The views of a scene show one set of named points, each view turned or mirrored, shifted and resized as a whole, with a little noise and some points left out.
In the rows, 128 means zero.

Scene 1
View 1
Bufut: [124 177  87 110 186 150  84 176 213 129 184 140 194  97 149 109 164 144
 164 143 121 119 134 114 120 137 160 154  37]
Nalo: [ 83 154  67 105  97 171 163  98 177 139 172 117 158 117 117 138 146 121
 121 143  90 102 172 129 141 121 110 121 143]
tavid: [ 88 163  59  93 131 161 147 119 182 156 166 119 178 117 129 134 149 123
 142 123  95 106 150 136 135 119 129 132 113]
tidaz: [106 163  79 114 136 163 121 130 194 126 181 127 170 104 131 123 153 134
 138 150 106 108 161 117 132 129 131 130  98]
govil: [ 90 144  82 127  64 186 168  69 175 107 188 114 126 113  98 141 140 122
  91 170  86 101 205 118 147 122  94 101 177]
pagub: [106 166  77 114 162 166 123 122 179 142 176 113 168 122 120 109 149 152
 120 132  97 113 155 130 129 112 144 132  97]
mazig: [ 69 149  64  95  70 168 165 113 194 132 170 136 166 104 128 158 152  93
 149 150  97  94 170 124 142 139  98 124 142]
ranem: [105 172  64 102 178 156 120 140 183 155 170 115 186 121 131 107 152 148
 140 115 100 113 136 136 128 115 154 144  75]
Namat: [101 158  83 115 113 169 131 121 194 118 183 130 160 104 125 128 153 126
 134 158 106 105 173 114 136 131 119 125 115]
siza: [ 82 156  64 103 103 167 157 105 180 141 171 121 164 117 120 137 151 120
 130 138  92  99 165 131 140 124 119 125 133]
Tiza: [ 90 156  72 110 102 172 154 102 180 131 176 118 154 112 116 135 146 125
 119 145  93 104 175 127 139 121 115 118 141]
Bidim: [108 155  85 131 119 180 141  89 174 116 190 109 138 118  99 120 143 149
  92 158  90 109 187 119 137 111 122 114 140]
danop: [123 160  94 135 148 174 118 102 179 112 194 108 144 118 105 108 146 164
  91 161 101 115 180 117 134 109 137 123 112]
gova: [ 74 147  73 104  52 175 170 101 193 118 176 134 151  99 120 159 150  95
 137 164  97  96 184 117 146 141  86 119 156]
dib: [ 83 160  68  95 100 162 144 132 199 135 171 137 176 101 134 147 159 106
 157 146 105 100 159 125 138 139 117 133 113]
Kepan: [121 158 100 142 132 181 123  93 179  99 198 110 134 112 101 108 142 162
  85 173 101 113 193 111 134 113 129 115 127]
tapub: [100 167  67 103 153 160 128 129 183 148 171 118 177 119 128 118 154 137
 138 127  98 110 149 132 131 119 139 137  93]
banef: [106 155  77 126 123 178 150  80 164 126 183 101 139 127  97 119 143 154
  85 148  85 110 183 127 136 102 123 112 146]
meze: [103 148 102 137  69 186 142  92 193  81 201 131 127  96 109 137 147 126
 101 196 105 104 204 103 141 133  95 108 154]
pog: [ 97 153  96 120  75 174 134 117 207  93 194 142 152  87 125 145 151 109
 133 187 109 104 187 105 137 145 102 119 132]
View 2
Bidim: [113 115 156 166 166  91 138 121 163 161 117 118 114 135 129 154 118 171
 109 144  95 112 117 183 140 125 135 131 114]
banef: [122 111 166 166 171  95 145 123 169 149 109 119 107 138 123 155 112 164
 109 148  97 114 122 191 149 120 138 128 108]
pog: [ 81 137 121 160 153  75 150 126 139 168 128 133 141 143 141 134 129 204
 102 128  96 117 106 147  91 143 125 135 148]
gova: [100 139 125 152 165  69 187 128 141 126 110 150 140 161 132 118 116 192
 101 122  98 113 131 149  83 150 136 120 143]
danop: [101 113 157 164 157 102 108 123 166 186 125 109 112 119 137 155 124 169
 115 146 102 117 102 172 151 110 119 137 110]
tidaz: [ 89 124 136 147 149 108 125 132 150 173 122 125 119 126 150 123 124 159
 116 127 115 115 110 126 130 108 100 124 128]
tavid: [103 122 144 138 156 114 154 136 153 140 105 136 108 137 141 112 112 137
 118 122 123 114 129 122 139 102 104 109 121]
siza: [109 126 139 144 162  98 165 132 151 138 106 139 118 146 136 121 113 159
 108 126 112 114 128 138 125 120 120 117 124]
pagub: [ 97 119 146 145 150 116 125 134 156 171 120 120 111 123 146 127 121 144
 118 128 117 117 113 131 148 100 102 122 118]
mazig: [100 135 125 141 161  82 181 134 141 127 110 152 131 157 136 110 116 175
 103 116 109 113 130 128  92 137 121 117 141]
Kepan: [102 114 158 173 161  94 115 121 164 187 126 106 118 126 132 163 125 183
 107 149  90 116 101 187 143 122 132 141 116]
meze: [ 96 128 137 173 162  65 148 117 151 166 125 128 139 147 128 154 128 218
  97 141  81 116 105 184  98 155 146 143 137]
tapub: [100 120 144 141 153 123 130 135 157 162 116 125 107 123 148 116 118 136
 120 124 125 117 118 119 147  93  97 114 121]
Tiza: [110 122 145 154 163  93 161 128 153 141 112 133 118 146 133 131 115 166
 105 130 104 113 126 155 123 125 126 122 123]
Namat: [ 92 124 140 157 154  98 129 129 152 173 122 123 124 130 142 135 123 175
 111 133 105 117 107 149 126 118 118 131 129]
govil: [120 123 149 171 174  64 176 121 156 132 110 136 126 160 120 153 117 200
  95 140  79 110 129 196 108 154 157 131 125]
View 3
govil: [117 177 129  75 128 119  72 101  76  90  61  93 163  61  93  53 147 102
 110 175 171 126  88  88 249 128 151 154 122]
Bidim: [104 154  98  89 131 118 126 112  93  83  83 119 164  77 104 104 127 111
 113 172 145 136 101 103 204 114 137 162 112]
mazig: [153 167  90 108 101 136  83 164 144  99 113  91 148 105 108  17 154 124
 144 125 151 152 104  97 208 145 136 177 169]
siza: [141 158  85 100 111 133  93 152 121  86 108 109 157  93 113  65 141 118
 123 137 143 143 101 108 195 131 131 167 144]
Bufut: [107 137  39 135 105 113 233 166 192 104 145 141 131 157 118  93 106 132
 173 140 113 186 153 137 123 119 108 200 154]
tapub: [125 136  51 113 111 127 144 162 144  80 126 131 150 112 127 100 124 133
 134 132 124 160 119 121 152 120 118 173 142]
Kepan: [ 85 158 104  88 136 105 163  95  92  91  77 122 158  87  95 115 117 109
 122 188 148 143 114 108 204 111 135 167 103]
gova: [144 185 119  97 109 131  73 133 116 103  91  80 151  89  95   4 154 110
 138 145 169 137  96  91 237 145 149 169 153]
tavid: [145 145  59 109 106 137 108 170 133  83 125 121 153 105 127  78 136 129
 128 126 129 155 108 115 165 130 128 169 149]
dib: [141 160  78 114 101 134 121 160 150  96 119 102 144 114 111  32 143 123
 150 127 142 158 112 109 189 138 128 177 163]
ranem: [129 118  25 120 106 132 162 185 162  79 148 145 145 127 140 120 117 138
 139 120 104 167 128 130 118 118 111 174 146]
Tiza: [130 160  93  94 115 126  97 136 111  85  98 109 158  86 108  71 139 120
 121 148 152 142 102 106 203 127 136 164 136]
danop: [ 88 148  88  92 133 108 168 110 107  87  88 130 158  93 106 127 112 115
 127 179 137 146 119 114 182 108 129 167 108]
Nalo: [139 158  88  93 115 132  84 145 109  84 101 106 157  83 113  63 143 119
 120 142 149 143 100 101 206 131 138 160 144]
Namat: [106 160  91 102 121 113 156 125 126  98  96 111 150 104 102  77 125 118
 143 163 142 155 122 109 194 124 131 176 131]
tidaz: [114 152  73 112 113 119 157 147 147  94 113 120 148 114 109  74 122 122
 146 150 135 159 123 118 175 125 127 178 143]
View 4
tapub: [131 120 165 105 128 166 152 153 108 117 120 154 108 136 140 121 148 130
 150 126 124  88 125 152 113  97 156 140 118]
pog: [126 112 171 157 135 167 162 146 142  95 103 133 137 135  98 101 110 107
 150 171 108 120 119 109 104 111 153 135 143]
ranem: [136 116 168  82 112 167 143 156 100 122 124 162  89 141 154 129 164 132
 142 112 132  76 118 171 119  93 161 144 113]
meze: [131 137 152 173 154 166 168 143 131  81 110 124 151 131  92 100 101 102
 164 169 102 131 137  97  94 109 142 126 145]
Kepan: [146 166 134 139 141 163 159 145  96  75 117 129 125 133 116 114 118 106
 164 142 105 108 150 118  94 101 135 126 137]
govil: [120 138 146 170 192 167 175 132 125 102 114 132 169 129 104 103 112 124
 178 160 108 135 146 105  92 102 137 122 133]
dib: [119  91 181 131 138 168 158 150 137 124 111 152 126 137 121 106 136 127
 146 149 123 105 110 137 116 102 164 140 128]
danop: [144 162 136 126 132 164 153 147  92  82 121 135 115 135 125 117 128 107
 159 132 112 101 145 128  96  99 139 130 134]
siza: [119 112 166 132 162 168 166 146 123 122 117 152 139 132 123 110 138 135
 161 142 122 109 128 135 107  98 151 132 122]
gova: [109  94 175 164 173 168 173 139 150 120 108 142 163 129 100  97 117 129
 162 169 114 130 122 114 105 105 155 132 134]
Nalo: [118 116 162 140 169 167 168 142 123 120 118 148 146 130 121 109 135 134
 165 143 118 116 132 130 106  99 147 130 123]
pagub: [136 138 152 107 129 168 149 152  98 107 122 149 108 136 137 122 146 125
 153 123 119  90 134 150 107  95 150 135 123]
tidaz: [129 117 166 125 133 167 156 152 119 111 114 147 119 136 125 113 135 122
 151 143 117  99 122 137 108 101 156 136 127]
tavid: [121 109 168 114 149 169 157 148 119 130 122 157 126 133 137 117 149 137
 156 131 129  99 125 149 115  96 155 138 119]
Bufut: [150 108 182  87  56 164 129 169 116  95 106 151  64 147 133 123 143  99
 117 140 121  69  97 158 124 105 178 152 134]
banef: [130 157 135 137 173 169 167 138  95  97 128 138 144 130 128 113 131 127
 173 130 115 113 154 125  93  95 131 124 127]
Bidim: [132 153 143 140 158 169 164 142 101  95 120 136 137 133 119 111 127 120
 167 139 112 112 147 122  95  99 138 126 129]
Namat: [133 133 159 134 130 164 156 149 115  93 114 139 121 136 119 112 125 113
 153 146 113 107 129 127 104 103 151 134 135]
mazig: [110  87 182 150 162 168 167 142 147 130 109 149 151 132 111 102 130 135
 158 159 120 117 116 127 112 101 159 136 128]
Tiza: [123 123 158 139 162 169 165 141 121 112 118 143 141 133 122 110 131 131
 165 142 118 114 134 127 103 100 146 129 126]
View 5
Kepan: [123 114 130 103 103 116  80 138 113 118 109 155 116 160 125 106 122 102
 111 112  98 114 117 133 155 113 149 145 104]
mazig: [ 94 146 124  99 136 164 107 171  84 110  86 102 125 141 144 111 105 150
 125 105 120 114 120  76 136 117 154 125  97]
ranem: [ 91 141 129 139 143 141  83 147 120 140 102 123 152 101 116 115 125 100
 134 125 147 168 168 147 133 110 156  84 115]
meze: [117 122 124  87 105 132  95 158  92 104 115 133 105 167 134  98 110 131
 110 105  80  91  88  91 148 117 150 159  99]
Bufut: [ 88 139 116 150 139 136  79 155 126 149 158 113 138  84  97  89 125  96
 144 134 127 170 140 151 125 119 157  89 114]
Tiza: [106 131 130 102 124 143  96 153  97 115  82 128 128 151 140 118 112 128
 116 107 120 117 129 101 146 111 153 131 102]
banef: [119 121 139  99 111 125  86 137 106 113  71 155 127 168 141 121 121 112
 109 105 115 112 138 119 157 106 149 140 101]
tidaz: [ 97 136 122 121 130 139  90 153 108 126 116 122 131 120 121 102 117 114
 126 119 117 138 131 122 138 114 153 114 106]
siza: [100 139 131 103 130 149  98 157  95 116  79 121 130 143 139 120 112 130
 122 110 127 124 138 101 142 111 155 119 103]
Namat: [105 129 124 109 118 132  89 151 106 120 116 131 120 138 125 103 117 117
 122 114 108 123 121 116 142 114 152 130 105]
gova: [ 99 142 122  90 128 158 108 172  78 102  85 104 116 154 147 107 101 154
 118 103 108 100 107  66 140 116 154 139  94]
tavid: [ 95 143 130 118 138 151  97 156 103 125  81 118 141 126 136 120 117 125
 127 117 139 139 151 112 136 111 154 107 106]
danop: [118 115 132 112 108 117  82 138 117 124 109 152 123 149 119 107 124  97
 115 116 106 126 128 140 153 112 151 133 106]
dib: [ 90 147 122 113 138 156 101 168  96 120 104 102 131 124 132 105 109 135
 133 113 124 129 127  96 131 116 155 112 104]
pagub: [105 129 131 122 127 131  83 142 116 130  99 137 141 129 122 115 122 102
 124 119 130 143 151 136 143 112 153 109 109]
Bidim: [116 120 133 101 109 126  87 142 105 115  91 150 122 164 134 115 117 114
 110 110 108 113 127 119 151 109 151 141 101]
tapub: [ 98 137 130 126 134 140  88 152 111 131  98 126 140 122 126 115 120 110
 126 119 135 147 151 130 137 111 154 103 109]
pog: [102 133 118  99 119 144  99 165  93 111 127 112 111 143 129  93 106 134
 123 109  91 108  94  89 137 121 151 142  98]
Nalo: [101 138 133 100 128 148  99 155  94 111  75 123 128 151 143 121 110 133
 118 107 125 117 135  95 144 112 151 127  99]

In a view up to two points have been moved. Name them for each view, in the order of its rows, or write none.
view 1 => ranem, Namat
view 2 => pagub
view 3 => mazig
view 4 => tidaz, Bufut
view 5 => none
